A landscape with many valleys, sampled at points; each row gives a point and its height.
From any point a ball rolls to the lowest of the 2 points nearest to it. It stops when none of these is lower. Distance is the straight distance between rows; heights are no part of it.
beso: [  6  -1  -8 -11  -3 -15  13   3 -23   4 -15  22  -2   0  -1   6   0  -7
  -8  12  -8   1  -3   3  -6   0  -2 -15   5  14  -5   4  -3  25]  height 35.8
zot: [  9 -12 -10 -11   5   5  -9  26   0   1  -5   0 -16 -16  -2  -3   2  -4
   6  14 -11 -10  -4  12  -4   2   4   3  13   2   4   5   1  -6]  height 29.7
sev: [ 19  -9  -4 -13   4  10  13   8  -4  -7  -5   4  -7 -11  -8  -8  -5   7
 -12  24 -10   8 -13   6  -9   9 -11  -9  -1  -8  -5  16   7 -10]  height 19.4
Bilu: [ -8 -13  -6  -2  -7 -23   2 -17 -24 -12  24  -9 -11   9   4 -21  15 -25
  -3 -21  13   1  14   1   3   7   4  16  -4   2  17   8  -5  -4]  height 33.7
kabel: [-10   4   6  -5  18 -23  12  22   6  -5   7  15  -8 -15  20  14  19  -3
 -10  13   2 -12   3   7 -13   9  14   4  12  10   3   4   7  21]  height 36.2
vuti: [-12  11   5 -16 -10   3 -15 -14  31  -5   2  20  16   9   8   7  -3  12
   0  10  -2   5  10  13   3 -17   2   9  -9   1  -1  12  15  -1]  height 31.7
gezo: [ -8  10   8 -24   7  12  -5  -6  15   0  12  -4  11  13   1  -2   8  17
  -7  15 -17   8   0   7   5  -5   4  13   0  10 -12  11   7  -3]  height 53.3
lol: [ -9 -12  13   2 -21 -17  -6 -12  -6 -10   1   1  -5  13  -2  -6 -11 -13
  12   3  16  -2   3  -4   0   6 -27  -6 -16 -13   0  25  -6   0]  height 35.9
sodo: [  5 -10 -12  -3  -6  -2   8   2 -30   7  20  -3  -2  -9  11 -17  14   2
 -22  -8   3 -20   6  -4  -4   8  11   3  17   6   6   2 -17  18]  height 33.8
Zukod: [  9  -6  -2   0  -7  -6  -6 -25 -11  -2 -10  10 -10   4  -6 -22 -13  11
  -3   8   6  -2   3  -4   6   1 -13  -8 -16   2  11   0  -2   2]  height 38.2
ramip: [ -2  10   8   7  -6  16  -2   5  -7  -1  18 -19  11  11 -12   3  -3   0
 -14  -4 -10 -13  -1 -17   0 -10  13  12   8  11 -13   1 -14   5]  height 47.5
zirab: [ -6  -8  14  10 -10 -10  -4  -3  -7   8  -3  13  -8   8   3  -3  -3  -1
  -1   6  12  -9  -2   1 -18   4  -7  -3  -7   7  -1  11  -6  18]  height 27.7
rorur: [  7  -9 -19   0  -5  -7  21 -21   6  10  -4   4   3  -1  -2 -10   4  -3
   0  -5  30  12   1   9   8  -1 -19  -6 -21   0   6  -9  15  -6]  height 31.2
zavil: [ -3  -4   2   7   9  12  17  13  14 -10   4   2   7   2  -1  16   8  -8
  13  -9   0  13  -8   3   1   5   1 -13   0 -10 -10  -2  17  -5]  height 21.7
Kefeb: [ -8  13   7  -3  -7   1 -25 -11  14   3  -5  -9  22   6  16   6  -4   2
  20  -7   7  23  10   4  11 -11   4  15   3  -1   7  12   0 -12]  height 38.4
dap: [ -2  -7 -12  14   3   8  24   4  -6  12  14 -16  -1 -12  -1   3   4  -4
 -13 -24  18 -11  -7 -12 -12   5  -7   7   7  -8  -6 -10 -14  -1]  height 43.0
Fevud: [  3   7   4  16   5  11   5  11  -8  -9  -3  -6   7   8 -14   6 -18   1
   2  -1   2   6 -18 -11   1  -6 -11 -23  -8  -1 -15  -9  -7 -16]  height 44.5
rur: [-11   3   9   1   7  -9  -5  10  17   4  -7  19  -8  -8   4   4   8  11
   7  27  -9  -1  -6  15 -15   5   1   2   6  -5  -1   5   9  13]  height 45.5
dava: [ 16  -3  -9  -6 -10   2  17  -4 -24   8   6 -13   2  -7   0  -5  14  -6
 -20  -8 -11  -9  -4  -8  -3  11   2   5  16   6  -7   1 -18  11]  height 36.9
pup: [  0   0  10   5  24  18  14  -3  18  -5  -2  -2   0  -8  10   6   6  27
  -8   1   6  18  -9  -7  -6   7   6  -7   1 -18  -9  -7  18   4]  height 46.7
sefel: [ -4  -4   2   8  10  18  -2  17  22  -9  21 -18  -2  -5 -13 -10   0   4
  -3   1 -17 -11  -5  -7  -8  -7  14  18   3  -4   4   3   0 -15]  height 63.7
gidum: [ -6   0 -19  -5   4  -5  35  -3 -13 -11  12 -17  17  21  -5  -3  -7 -31
  -1 -24  11  -5   6  -4  -2   4 -24  -7 -16  -4  -7   8  -2  -7]  height 34.1
nik: [ -5  11  10   0  23  21   9   3   6 -14   0 -14  -1   9  -3  17 -10  29
  -2  -6  -8  11  -2  -5   5  -1   3 -21  -3 -29 -19 -11  14  14]  height 33.3
Zazud: [ 16   6  -2   8  -5   2  -4 -15  -3   0 -17   9   7  -4  -4   5  11   6
   1   9   6  14  -9   2  29  -3  -7 -10  -1   4   1 -26  -3 -17]  height 23.2
Retez: [ 14  -9  -7  -8   6   2  17   5  -5   3   0   3 -15 -11  -6   1   2   1
 -18   8   5  -1  -5   2 -18  13 -11  -1   3   0  -1  16   0   3]  height 12.9
bug: [  6  -8  -8  -9  -2   2  16   7  -7  -7   8 -12   0  10 -17 -21 -16 -18
  -2 -10   6   2  15  -4  -2  -5 -21  -5 -20   4   1  22  -4 -18]  height 24.3
zoket: [-10  11  17   1 -17  -2 -22   9  -6   6  -1  -5   4   8 -13   2 -11 -14
  11   3  -6   0   3  -7  -2 -10  -8  -3   2   9  -8  15 -17  -9]  height 39.3
tulot: [  4  -7   0   4  -2  -8   8   2  -8   9  11  11  -9 -10   8  -3  16   6
 -22   0   2 -17  -4  -2 -11   6  11   7  11   6   6   3  -9  23]  height 29.9
Sirol: [ -5  -5 -14  -4   0  -4  -6   2  16   5  13   8  -7 -14   5   3   2 -12
   6 -16   2  -8   7   5   9  -2   5  21  -2  10  21   3  12   4]  height 40.9
nul: [  1  10  13  33 -19   4 -12 -23  14  -8  -2   2  12   4   1  11  -6  -9
   7 -13  20   5  -5 -11   7  -4   1   7  -2 -14  12  -1  -4 -15]  height 40.8
kup: [-14   6  14  21  -4  12 -14  -3  25   5  13  -9   2   1   2   2   1   5
   3 -11  10   4  -4 -10   4 -10  16  14  -1   2  10  -4  -2 -12]  height 65.8
Runir: [ 13 -10 -16   1 -11 -18   6 -30  -5   3 -17   9   6   1  11  -5  -2   2
  -8   6  34   9  -7   5  18  -7 -24 -15 -22  -3   5 -24  15  -3]  height 29.5
bodog: [  3   3   6   7   2  13  -6   8   3 -12  -2  -3   9   5  -6   1  -2   8
  -3   4   2  19 -16  -4  16  -2 -18 -16 -11  -8 -10  -5   1 -28]  height 41.5
zil: [ -3   9  -1 -16   4   9 -13  10   1  18   9 -13   7   2   8  -6  12  15
   6   1 -10 -10  12  -3   6 -10  15  17   6  24  -7 -11  -7   9]  height 56.1
nuso: [  5  -7 -16   7  -7   4  10 -25  12   2   2  -1   3   5  -6 -13  -1 -11
   0 -16  18  11   4  -6  14  -7  -6   3 -19   7  15  -3   5 -19]  height 33.2
Pab: [ 18 -13 -18   2  11  13  13   9 -12   8   0 -19  -8  -5 -11  -7 -24  -4
 -13 -12  15 -13   5 -10 -18   2 -13   1   0  -3   0   2 -13  -9]  height 41.9
Mugar: [ -3   2  -6  17  12  11  18   0  14   6   6  -6   0   1  -4  10  -4  -3
  13 -18  24  10 -11  -1   9  -9   4  -7 -11  -9  -3 -20   8 -22]  height 46.9
zusi: [ -7   2   7   1  -7   2 -20  10   2 -12 -17   8   4   3   6  13 -14   9
   5   8  -8  16 -20  -5  17   0 -16 -25 -13 -16 -12  -8  13 -13]  height 38.3
nade: [ 10 -16  -1   6  -1  -1  12  -5   2  -1  16   5 -15 -10  -3 -13   8  -8
 -12  -1  11  -6  -4   2 -16  12  -2   4   5  -1  13  23  -3  -3]  height 3.3
Bip: [-13  -5   7  -4  -7 -33  -8  -7 -22   2  17  -4 -10   5  16 -22  16 -13
   2 -12  15  -6  20  10  -6  13   5   8   0  -6  18  18 -17   7]  height 29.0
bil: [ -4   4   7  -8  21  -4  12   8  14  -5   1   9   6  -1  16  11  18   6
  -8  18 -10   7   6   5 -13   5   8   7  13   7  -4  -2  15  27]  height 39.9
maki: [ -8   8  10   3  -6  -2 -22   6   4 -13 -26   7   5   1   1   9 -11   4
  29   9 -19   9 -11   1  11   0  -5 -15   5 -12  -8  -9  13  -2]  height 34.5
bage: [  1  -2   7  12   2  18   5  24   8 -13   1  -5  -1   3 -14  10  11  -6
  21  -5 -14  -2  -3   7  -1  -1   7 -12   7  -6  -7  -9  16   5]  height 9.8
lelof: [ -9   3  -2  -6  -3 -15   1   7  -2  -3 -19  26   8   0   8  18  -3  -3
   1  18 -10  10  -1   4  -3  -4  -1 -13   0  13  -8  -2   5  34]  height 31.9
Zad: [ -4  -8   0  -1  -2 -25  22 -15 -25   2   3   5  -1   8  14  -5  22 -11
 -16  -9  16   8   7   0  -7   8  -6  -5   4   3   0   7  -7  16]  height 47.4
kop: [ -5  -7  -5  12  -2  -5  15   2  -4   1  14  -6   2   8  -3   3  -8 -25
   5 -25  19 -13   6  -9  -7  -8  -7   3  -7  13  -1   0  -3   5]  height 41.8
sufum: [ -4  13   4  -4  13  25  13  -7  11 -12   8 -11  14   7   0  15 -16  23
 -17 -15   2  11   1 -10  12   0  -6 -16 -16 -26 -21  -5   7   1]  height 37.0
todiz: [ 22  -9 -13  -9  -8  -6 -15 -12 -14   3 -11   5 -18 -10 -12 -25 -16   5
 -10  18 -10 -11   0   4  -2  -2   8  -8  -2   2  18   3 -11 -16]  height 60.4
sufu: [  5   6  -8  -9  10  28  20  -9  -1  -6  -1 -19  12  -7  -3   7  14   3
  -6 -11 -26   1   6  -3   9  13   8  13   9  -9  -6 -25   1   4]  height 54.1
manos: [ 11   7  10  11 -18   4  -7 -17  -1   2 -15  12  13   1   8  10  18   4
   2   6   3  13  -6  -2  20   2   9  -2   9   5   2  -7  -3  -8]  height 18.2
fes: [ -6  -4   3   3  -1 -23  13  -5 -12   9 -10  18  -6  11  14  -8  -2  12
 -14  18  12   5   4   1 -21   6 -10 -12  -8   7  -6   9  -5  30]  height 31.6
rel: [ -7  -3   0  15  -3  14  -6  15  19  -5  -3  -3   5  -6  -3   7   6 -18
  33 -15 -13  -1   5   5  11  -4   9   1   3  -3  12 -15  14  -4]  height 23.1
Feka: [  0   4   3 -17  -9 -12 -16  16   2   9  -1   1 -12 -10  -7  -1   0 -10
  11  16 -12  -3   4  12  -4  -2  -3   6   6   1   6  14  -6  -8]  height 34.8
dad: [ -2   9  -3 -29   8   5  -8   3  12  10  13   1  -1   3  -4  -7  10  13
  -6  10 -15  -8  16  11  -2  -8  12  17   0  19  -2   7   4   0]  height 54.7
kefas: [  5   2  -9  10  34   7  -9   7   2   5  -5  -9  -6  -6  -9  -3 -20   2
   6   2   5   6  -8  -7   6   0  -6 -17  -8   2   4 -27  -4 -23]  height 47.0
rafi: [ 17  -2   2  -9  -1   2  -6  -6  -6   7   1   1 -13  -5 -11 -20   0  16
 -15  19  -5 -11  -2   1  -8   0   6   4   0  10   2  10 -10  -4]  height 61.2
diz: [ -5   6   9  10   0   9 -11  -9  21   0  22  -6  -4  -1 -10 -11  -7  12
  -9   0  -2  -9   0  -9  -1 -10  11  18  -6   6   4   4  -5 -15]  height 64.8
tokol: [-19   9  15  15   1  -1 -25  17   7  12 -14  -4  -7  -4  10  18 -14   3
  31  -9   2  -4   2  -5   3  -6   2   4   8  -5  -1 -13  -3   9]  height 51.3
suf: [ -7  13  13  -3  -5  13 -26 -24  24  -7   1   3  27   8  14   6   0   3
   3  -1   1  15   0   7  -1 -16  14  13  -1  -2   4  15   5  -4]  height 35.0
Vofik: [ 11  -5   3   4   5  17   4  13   5   2  11 -10 -13  -9 -15  -8  -6  10
 -17  12  -6 -12  -9  -9 -12   0   4   7   7  -2   4   7  -5 -14]  height 62.4
vuma: [  0   8  15   7  19  16 -12  -3  17   0  -1   8   3   4   4   2   7  32
  -7  15   2  10  -6   1   4   1   7  -7  -3  -8  -9  -6  13   3]  height 45.1
Zamo: [ -3   1   1  28 -10   9  -7 -21  13  -7   2  -6  16   2  -1   9   7  -6
   9 -18  14  18 -12  -2  17  -9  19   7   2  -6  16 -17  -4 -27]  height 37.8
Fik: [ 18 -26 -11   4  -8  -5  16   4 -31  -3   7   1 -12  -4   1 -11  -2 -15
 -10 -11  16 -21   5   0 -15   1   0  -5  10  -7   8   3 -17  11]  height 37.4
gab: [ -8   4   1  15 -17 -13  -3  -1   2  10 -17  12   2  -2  -1  18  -9 -15
  22  -8  16   9 -15  -4   3   3 -14 -12  -5  -5   0  -8   1  -3]  height 28.9
talud: [ -2  16   5 -20 -13  -7 -20 -18  15   7  -2  10   3   7  -4  -9 -10  17
  -4  14  -5  -6  13   8   9  -9  -3  12  -4   6  -1  12   3  -6]  height 28.0
bokar: [  2   5  -7 -12  13   9 -15   7  -5  14  -8   0   1   4  -1  -3 -10  10
   1   9  -9 -11   6  -5  -3 -12   9   0   1  25 -10 -19  -5   9]  height 57.4
zed: [ -5  -4  10  -4 -10 -26  -3   9 -11   2  17  -1 -16  -1   5 -12   5 -17
  -5  -4   5 -15   7   7 -13   4  -3   3   6   3  12  24 -16   2]  height 21.5
suzem: [  6   2  15  18  -3  12 -18  13  -1  -7 -19   2   0  -4  -6   1   4   5
  20  11 -21  -7  -4   1   8  -2  13  -4  12   2  -1 -23   2   8]  height 22.8
fadi: [ -7   2   7   5  -9  -6  -2  14  -1  -1 -15  11   1  -7   1  25   4 -22
  27   4  -3   8 -11   6   6   4  -8 -11   6  -9  -2  -6   5   4]  height 34.9
riv: [  3   1 -10  10   5  -4  -1 -15  -8   7 -19  10   4   2   6   1  -4   9
  -1   4  20  14 -12  -1  16  -7 -15 -20 -11   2  -5 -28   4 -12]  height 26.8
vun: [-13   8  10   1  -6  10 -10  17   3   5   9 -20   7  10  -7   5   3 -11
   8  -7 -13   0   2 -11   5  -8   8   4   4  12  -9   7 -15 -13]  height 43.7
sur: [  7  13  -4   0  19  12 -10   0  -5   7  -3  -6  10   5  -9   4  -8  14
   1  -2  -3   0   7 -15  19 -12   5  -3  -5  21  -8 -30  -7  -1]  height 58.7
zeris: [-8 -5  3 -1  9 15  2 -1 15 -5  6 -4 14  9  5  8 10  3  5 -7 -4 15 -5  0
  2  0  5  3  3  1 -2 -1  7 -7]  height 28.1
ruzo: [  6   6  -1  -1   3  18  18  -7  -5  -1   0  -8  14   1  -9  11   6   8
 -12  -7 -14   0  -4 -10   9   3   5  -1   4   1 -19 -14  -3   2]  height 52.5
fomiz: [  5   6   6   3  -7  15 -13 -22   0   3  -2  -4  21  12  12   1  18   6
  -7   0   1  12 -12   6  13   3  23  14   8  12   4  -4   1  -7]  height 24.1
bop: [-10   2   4   7  11   5 -30  15  20  -1  -4  -4 -15  -7 -11  -1 -23  10
  23   9 -11 -14  -3   2  -9  -7   6   3   1  -9   2  -9   4 -13]  height 56.7
Puzil: [  3  -4  11  28   4  18  -5  -6  16  -7  -2  -6  -1  -6   1   9  12   0
  16 -10  -2  12  -7  -1  21  -2  15   0   0 -12  11 -21   8 -22]  height 34.6
rigi: [ -2  -2  -1  23  -2  13   2   8  13 -12  -8  -5  -1   4  -6  16   7  -9
  35 -18   1  11  -9   5  14   0  13 -12  -1 -15   6 -24  18 -13]  height 30.2
fonem: [ -3  -1  -5 -16  -9 -29 -26 -22 -19   2 -26   5  -2   8  19 -24 -22  18
   0   8   3   7   6  -7  10   9 -18  -9 -15 -15   0   4   0  -3]  height 41.1
lapoz: [ -1   1  -8   0   6   4  23   0  -9  -1 -11   8   9  -1   4  20  -6  10
 -12   8   1  13  -7  -6  -9   1 -12 -15  -3  -2 -20 -11   6  25]  height 25.7
mafe: [-20   3 -11  -8   8  -2  15 -15 -13  -4   9  -8  30  22   7  17   5 -13
 -14 -30  10  17  -4   2  -1  -7  -6   8   2   2 -11  -4   3  -2]  height 42.0
Satun: [-11   0  21  22 -22  -6  -9 -15  -1   0   2  -4   1  13   9  -2   1  -6
   4  -3  22   8  -3  -6  -3   4 -19  -3  -3 -15  -1  20  -4  -6]  height 38.6
nikun: [ 13  -1 -11   6  26  18   5  12   2   8  -1 -19  -7 -10 -10  -3 -16  10
  -5  -4   5  -1   1 -12  -9   3 -10  -6  -5  -3  -6  -9 -10 -20]  height 44.4
Mal: [ -6  19  -9  -4  19  29  24   0  13 -13   6 -20  12   9  -3   8 -15  11
   2 -26  -8  14   4 -11  14   3   2 -11 -13 -24  -9 -12   7 -13]  height 40.7
rine: [  1   4   3 -21 -16  -3  -7 -11   4   4   6  -2  -3  11 -11 -17  -5   1
  -8   0  -8  -1  14   3   8  -6  -2   4  -7  12   4  16   0  -7]  height 24.2
bezo: [ 22 -11 -15  -3   1   4  17 -17 -18   9  -4   1  -8  -6 -10 -13  -6  12
 -17  -3   7 -15   9  -8  -3   0   0   2  -4   8   0 -13  -4  17]  height 35.1
luku: [ -3   3   5   0  12  11  21  14  -2 -10 -10   2   3  -1  -1  16   4   5
   4   8 -12  11  -2  -2  -7   2  -3 -17   7 -10 -22 -12  13  25]  height 19.3
zup: [  0  -4  -5   6  -7 -14   3   6 -11  11  -5  10  -3   0  -1   9  -5 -18
   7  -2  13   2  -9   0 -10   1 -15 -13  -3   7  -5   7   0   7]  height 21.6
Venud: [-14   6  15  19  -9  -1 -22   8  18   7   0   2   5  -3  19  16   5   2
  25 -10   7  -4   5   1   3   0  13  26  12  -5   7  -3  -2   7]  height 48.2
les: [ -3   7  -1  -6  -9 -35  -3  11  -2   8  -7  29 -17 -21  11  -1   3   4
  -3  19  -7 -16   5  21 -10  13  11   7   7  -2  13  15  -6  19]  height 26.5
Tov: [ 14  -3   3  -7  -8  12   3   5   5  -2   1   0   2  -6  -3  -7   9   4
   0  11 -20  -6   0  -4   9  -5  12   8   7  16   1  -6   1   1]  height 22.6
vekem: [ -4   6  -6  14  12  21  24   2  13 -11  10 -22   6   7  -5   7   0   1
   5 -27   1  13 -10  -3   7   0  16  -2  -6 -18   1 -21   6 -20]  height 44.3
gif: [  3 -10 -12   1 -15  -6  -2   2  -1   7  15   5  -8 -13  -5 -12   9 -13
  -5 -16   8 -11   4  -2   9   2   2  14   0  10  22   3  -4  -5]  height 38.9
fisep: [ 13  -2   1 -20  11  12  -2  17   0  -2 -10  -6  -9  -8 -12  -7   6   6
   6  22 -21   3  -8  10  -1   9  -5  -1   9   0  -7   6   4 -14]  height 24.9
foli: [  4  10  -4 -20 -14 -23 -12  14 -12   3  -2  21  -9 -15   6   8   6  -7
   4  11 -18 -21   6  17   0   1  14   2  17   5  10   9  -7  17]  height 19.1
kivub: [ 17  -9  -8  -7  -7  -5  18 -22 -19  -1  -2  -1  -7   9 -13 -19  -2   7
  -6   2   7  -6  12  -4   5  -4  -5 -11 -11   5   0  -4  -9   5]  height 36.6
Migu: [ -6  12   7 -11 -10 -18  -8   4   0   1 -10  27  -4   0   3  15   2  -5
   7  16 -18  -8   1  10   2  -2  11   2   8   7  -1   7  -2  22]  height 26.4
Vuk: [  1  17  16   3   5  25  12  -1   1  -4  10 -10  14   2 -13  20 -12   7
 -13  -6 -14  -9  -2 -19  -3   0  12  -1   4  -2 -19  -7  -7  11]  height 50.4
zuf: [-20  -2  10   9   3  -3 -19  -2  16 -10   3   6  12  -2  20  13  20  -1
  14 -10  -1   4  -4  10   1   3  22  22  12  -6  15  -2  14   5]  height 45.4
dulub: [ 11 -15 -13   0  -5 -12   3  11 -15  16  -1  16 -21 -20  10 -14  11   2
 -15  10   8 -10   1   9 -20  10   5  -2  11   5  16   9 -11  16]  height 25.1
Funu: [  5 -17  -7   6 -24 -20   0 -12 -14  -6  15   3 -11  -5  -2 -26   6 -25
   2 -15   8 -11  15  -4  10   6   7  12  -3  -3  25  11 -10  -1]  height 36.4
geto: [  7   5  -6   1  10  24   3  15  -3   3   3 -25  11   2  -5  -1   0   8
   6  -9 -12   0  11 -13  13 -13   7   4   1  12  -6 -22  -7  -9]  height 57.3
pivav: [ 13  -4  -8  -6  19   9  18  21 -11  -5 -10  -8   0 -22   3  21   9 -11
 -13   0 -15 -11   7   1 -12  13   3  -2  21 -14  -6 -12  -2  24]  height 43.4
Fug: [  6 -13 -12  10  -2   0  22  -3 -15   5  14 -12 -11   1  -4  -5   5 -12
  -6 -18  13 -20   2  -8 -15   2  -7   3   1   1   1   3 -10  11]  height 40.1
lin: [ -7  -2   2 -15   0 -16  -1  -1  16   6  -4  24  -1   0  10  -1   3   6
  -9  21  -1  11   0  12  -6   3 -10  -2 -10  -4   2  14  15  10]  height 47.7
somi: [ -4   3  -8 -16 -10 -20 -25  -9  -3   2 -25   3   8   0  12  -3 -29   9
   9  -1  -4   9   1   0  12   2 -24  -3 -12  -7  -4   3  13  -5]  height 41.3
Zokek: [ -8  -1  -2 -20   3  -7   1 -19   8  -6  13  10  12  10   9  -8  15   2
 -22  -2  -2   5   4  10  -5   3   3  14  -6  14   7  15  14   6]  height 50.3
pavu: [-12  -6  22  -1 -30 -13  -5 -16  -7 -12   9   9  -4  22   2 -11   1  -1
   1  14   4  -9   5   2   0   3 -10   1 -13 -18   0  32  -6   6]  height 33.5
Zege: [ 21 -28 -14   3   0   2   8   1 -26  -1   2 -12 -17   4 -12 -19 -20  -5
  -5   3  14 -19   7  -6 -15  -2  -3  -6  -1  -2   5   1 -20  -6]  height 39.8
Zaged: [-15   6   6 -21   9  -3 -14  -8  15 -10  17   2   7  10   4  -2  19   4
  -8  10 -12   8  -7  19  -5   3  11  25   8   6   5  14   9  -7]  height 51.8
pifo: [ -5   5   0 -16   8 -32   4  12   2   2   3  23 -12 -15  16  -1  16  -1
 -16  14   1  -3  10  20  -8  11  15  -2   3  11  14  16   4  12]  height 31.8
Vizat: [  1  -1  11  12 -11   2 -10  17  -5 -11 -24   7  -6  -8  -9  13   4 -11
  25   7 -21   2 -16   2   6   1  -1 -16  14  -4  -5 -10   1   1]  height 29.2
zeg: [  1   3   3  22  27   7 -15   3   6   1  -6  -3 -12   0  -3   4  -3  13
  19  -2   6  10  -8  -6  14  -6   5 -16  -1  -4   2 -30   5 -13]  height 48.9
zis: [  3  -1  -2 -16  -5   2   2   8   3   4   8 -13  -1   8 -17 -11 -13 -11
  -4   5  -7   0  14  -2  -6 -13  -8  -1  -8  10   5  22  -3 -19]  height 18.4
lofis: [-11   5 -12   0   6  -3  27  -1  -9   5  15 -15  15  14  -3   8   0 -20
  -7 -33  13   0   6  -7  -2  -4 -10   7  -2   0 -10  -7  -4  -2]  height 38.5
kigu: [ -4   2  15   0  17  12   6   8  20  -6  -8   9  -1   1   1   4  11  23
   3  23 -15   1  -1   8 -12   1   7   0   9  -4 -13  -7  17  12]  height 42.7
rire: [  7 -14   5   0 -13 -21   7  -8 -16  -2   9  11 -18   0  -1 -19  11 -11
 -11   2   7  -2   1  10 -14  15   1  -1  -2  -3  12  25  -6   6]  height 12.5
tiv: [ -6   6  21 -10 -25 -18  -8  -4  -7  -7  13  -4  -5  15  -8 -12   1 -17
  -4  10  -7   0   3   7  -3   2  -5   4   2  -6  -1  36 -13  -7]  height 29.6
giri: [  0  -3   6   7  11  22  -7  -9   9 -12   4 -15  17  14   2   4  17  12
   0  -2 -10  16  -6   3   6   4  24  14   7   1  -5 -17   7 -14]  height 28.8
Ginom: [ -3  14  17 -10 -28 -18 -16   4  -8  -4  -8   5   0   4 -15  -1 -17  -9
   9  16 -12  -3  -9   2   0  -3 -16  -1   3  -8  -5  28 -12 -10]  height 34.7
meto: [ 11 -13 -14   2   9 -17  19   4  -8  13  -3  16 -20 -19   7  -7   8  -4
 -14   9  16   6  -3   7 -18  13  -7  -7   0  -2  13   9   0  15]  height 20.0
pelo: [  7  -4 -22 -16  10 -11  22  13 -10  -7  11  -4   5   9  -7  -1 -11 -32
  -2 -18  17  -1   8   4  -3  -2 -21 -16 -15   6   4  17   7  -9]  height 29.4
lusu: [ 15  -3  -4 -10   0   9  14  13 -24   3  -7 -11   0 -11   0  14  11  -4
 -11   7 -18  -5  -3  -2  -9  12   1   2  25   1  -9  -1 -18  13]  height 40.0
ginal: [ -7   2  15  27 -18  -6 -13  -6   4   5  -2  -9  -4   3  -4  -4  -9 -13
  11  -8  15   0   0 -14   2   3 -12   7  -6  -8  10   9 -12 -18]  height 41.6
Nako: [ -3  11   1 -14  -7 -13 -18   5   4  10 -21   8  -5  -7   3  -2 -16   2
  16  10 -11   7  -1   3   5   6 -11   5   1  -2  -1   7   3 -10]  height 38.8
pogal: [ -3  10  -7   1  -1  -8 -26   0  18   5  -7   0 -13 -15 -12  -2 -27   8
  11  18 -15 -19  -2   2 -10  -8   2  16   1  -4   7   3  -2 -18]  height 58.4
luro: [  9  11  12  12  -8   9 -17  -5   2   1  -9   5   0  -5  -1   4   9   8
   9  13 -12  -5  -4  -2  23  -2  14   9   7   9   4 -17  -3  -2]  height 16.1
vabi: [ 13 -11 -14  -3   2   6   7   0 -11  13   2   6  -8 -14  -1   1  -3   9
 -17   0   4 -24   6  -5  -8  -2   7   5   7  15  -2  -3  -7  26]  height 33.4
suv: [  2  -9 -11  -2  -7 -23 -11 -25 -13  -4 -19   5  -6   2   9 -18 -17   4
   2   8  15   2  -6  -6   9   9 -25 -23 -23  -4   4  -5   4  -4]  height 39.6
maz: [ -4  -3  -5   0   2  -7  21 -14 -10   9  -6  11   7  10   8   6   3   9
 -15   2  12   7   7  -5 -10  -1  -6 -11  -7  13 -15   0   0  30]  height 29.8
nale: [ -3   3  10   6  28  20   7  18   2 -16 -15  -9  -5   5 -11   6 -11  16
   5   3 -17   3  -1  -2 -10   1   3 -25   3 -21 -21 -11  13   9]  height 27.8
vam: [-13   0 -10  -5   2 -21  17 -13 -20  -5   7   4  17  18   9   1  13 -23
  -7 -19  17  11   3   4   2  -1  -9   1  -1  12  -3   4   2   6]  height 45.0
bepe: [  0   2 -11   5  15   9  15  15  -3  14   6 -20  -3  -9  -2   6  -3  -5
   4 -20  13   1  -2  -8  -9   2  -9  -1   2   3 -12  -4  -6  -5]  height 46.0
kan: [ -6   3  -6 -26   3 -12   0  -5  13  -4   3  17  16   6  19  -1  15   6
 -23  11   1  20   7  15   3  -5  -7   3  -8   5  -1  18  21  13]  height 49.1
vipi: [-16  -2  10  10  13   6 -20  28  18   4   1  -8 -11  -7  -1   8 -12   2
  30  -5  -3 -16   6   2 -11 -14   9   5  -3  -3  -3 -10  11   6]  height 54.4
guf: [  3   5 -11 -17  13  19   7   8  -4   2   7 -36  15  -3  -2  -5   8   1
  -7  -8 -25   2   2  -9   5   7   3  15   9   4  -5 -13  -8  -2]  height 55.6
Tol: [-17  -7  -4   0  11  -4 -11   5  18   1   8   6   6  -8  23  10  14  -8
   8 -18   6  -8   9   7   1  -5  16  18   5   9  15  -5  16  13]  height 43.1
suz: [  9   2  -5   0 -17 -12 -19  -8   3   1  -9   6 -19 -11 -14 -14 -29   6
  -2  16  -5 -18   1   6  -3  -4   4   4  -2   0  12  11  -7 -13]  height 59.6

Call two points neighbours if one is among the 2 nearest of the other. Go from one point of each pair to the other, from neighbour to neighbour, staying as low as possible. Name the highest point that can't be avoided.
Fik / lofis | kop
tiv / zup | ginal
luku / luro | fadi
bage / luro | giri
luku / zup | fes

Where does a ball stop that starts at each point below?
sur | tiv
diz | nade
Venud | nade
